Points, in no order, along strands that fork, close into loops and pass close to each other.
(in the rows, 100 means zero)
Points whose rows are less than 39.9 apart are linked; no others are.
z_437: 82 77 103 91 153 76 94 68 118 97 93
z_967: 101 95 67 96 128 107 39 97 111 96 84
z_949: 105 164 108 120 135 69 89 98 110 90 101
z_95: 106 109 82 85 118 119 71 107 117 127 104
z_379: 112 181 118 115 107 94 90 110 109 110 101
z_896: 111 74 106 105 61 115 144 109 56 63 103
z_705: 112 87 118 89 107 91 94 100 128 85 90
z_807: 100 105 70 89 109 138 100 102 82 129 105
z_940: 122 106 78 102 90 136 139 109 83 77 117
z_346: 101 67 107 97 93 71 84 97 113 100 67
z_582: 109 171 137 124 90 119 116 104 95 96 111
z_274: 81 84 125 81 129 67 107 91 128 82 107
z_372: 96 80 89 85 46 94 143 136 59 89 113
z_80: 90 93 132 119 137 78 105 65 125 62 110
z_304: 89 92 97 80 80 115 127 109 83 128 91
z_737: 95 99 104 74 95 128 119 114 99 126 104
z_441: 114 123 137 123 84 141 127 93 97 72 130
z_348: 97 82 123 81 113 76 98 99 129 81 94
z_876: 111 95 141 106 84 143 129 97 93 68 118
z_53: 94 65 136 93 58 106 125 111 49 84 108
z_931: 99 112 73 85 116 141 81 108 94 132 108
z_106: 94 110 119 121 137 77 100 69 124 73 114
z_504: 82 81 107 86 66 108 120 113 75 125 92
z_963: 103 76 128 88 68 122 136 112 58 72 111
z_998: 117 90 97 96 116 102 77 98 122 99 88
z_43: 102 121 101 97 125 81 88 98 137 99 115
z_225: 101 144 84 124 136 86 56 87 118 81 114
z_570: 91 127 111 130 147 72 91 65 117 83 112
z_365: 90 95 55 95 89 117 106 106 66 142 92
z_385: 93 61 113 109 67 64 83 98 111 105 74
z_15: 110 174 134 113 95 107 108 110 104 106 109
z_47: 73 78 113 80 142 70 104 78 124 94 98
z_81: 94 154 105 128 140 66 86 81 108 88 104
z_522: 113 146 131 131 89 133 114 93 102 87 123
z_633: 88 70 96 114 62 92 83 94 99 137 84
z_123: 121 90 67 103 71 114 136 121 71 83 97
z_864: 91 85 76 100 88 107 71 102 94 148 76
z_939: 108 176 106 114 121 80 80 110 111 109 98
z_60: 100 120 121 85 97 120 105 110 124 114 119
z_595: 99 84 76 95 99 94 60 104 102 133 71
z_898: 106 67 126 102 115 77 98 80 116 58 82
z_197: 105 74 94 100 96 79 74 99 108 119 69
z_85: 109 82 93 107 62 112 137 111 63 76 97
z_694: 100 119 109 74 107 102 95 115 138 121 115
z_740: 82 81 74 109 72 102 85 97 86 152 88
z_728: 104 98 62 91 96 127 121 107 71 118 96
z_655: 114 103 88 102 98 142 129 100 81 92 114
z_523: 91 67 112 112 60 82 81 99 106 121 79
z_958: 107 139 97 114 126 85 73 94 128 94 117
z_556: 93 77 91 101 152 80 82 71 114 91 87
z_410: 74 72 104 96 53 99 119 105 78 129 98
z_594: 101 116 93 75 117 105 85 113 134 127 106
z_942: 80 86 74 97 72 105 104 102 76 153 93
z_401: 136 111 74 108 90 133 139 115 88 65 124
z_67: 88 73 103 94 45 88 137 123 51 88 120
z_188: 98 104 92 86 135 77 88 97 136 101 104
z_713: 106 108 78 105 133 106 46 93 119 88 99
z_101: 89 61 125 105 47 100 125 109 51 89 112
z_428: 104 111 103 84 99 132 112 107 104 118 114
z_760: 103 89 72 95 111 102 48 101 99 118 72
z_427: 105 65 110 102 105 69 92 85 111 81 66
z_359: 97 72 133 107 129 80 105 70 121 60 95
z_993: 111 93 59 89 71 106 139 127 71 100 98
z_438: 98 88 73 83 54 94 141 131 64 99 106
z_18: 95 119 76 116 140 95 47 87 120 79 111
z_389: 108 81 91 99 129 86 75 88 121 89 84

How many points has the smallest loop of links through each point below? Write - if it is on no loop.
z_101 => 10
z_556 => 8
z_523 => 8

A piece is all that can be reached along the links. How many separate loops has the piece of each point below (a circle has one, a figure eight two, a Y none), and how many tips (points with one link)?
z_582 => loops 1, tips 3
z_101 => loops 1, tips 0
z_47 => loops 1, tips 0
z_940 => loops 0, tips 2

Name the points in between on the shortest way along the links from the first point to the second, in order.
z_225; z_197 => z_18, z_713, z_967, z_760, z_595
z_939; z_570 => z_949, z_81
z_60; z_410 => z_428, z_737, z_304, z_504
z_346; z_633 => z_385, z_523
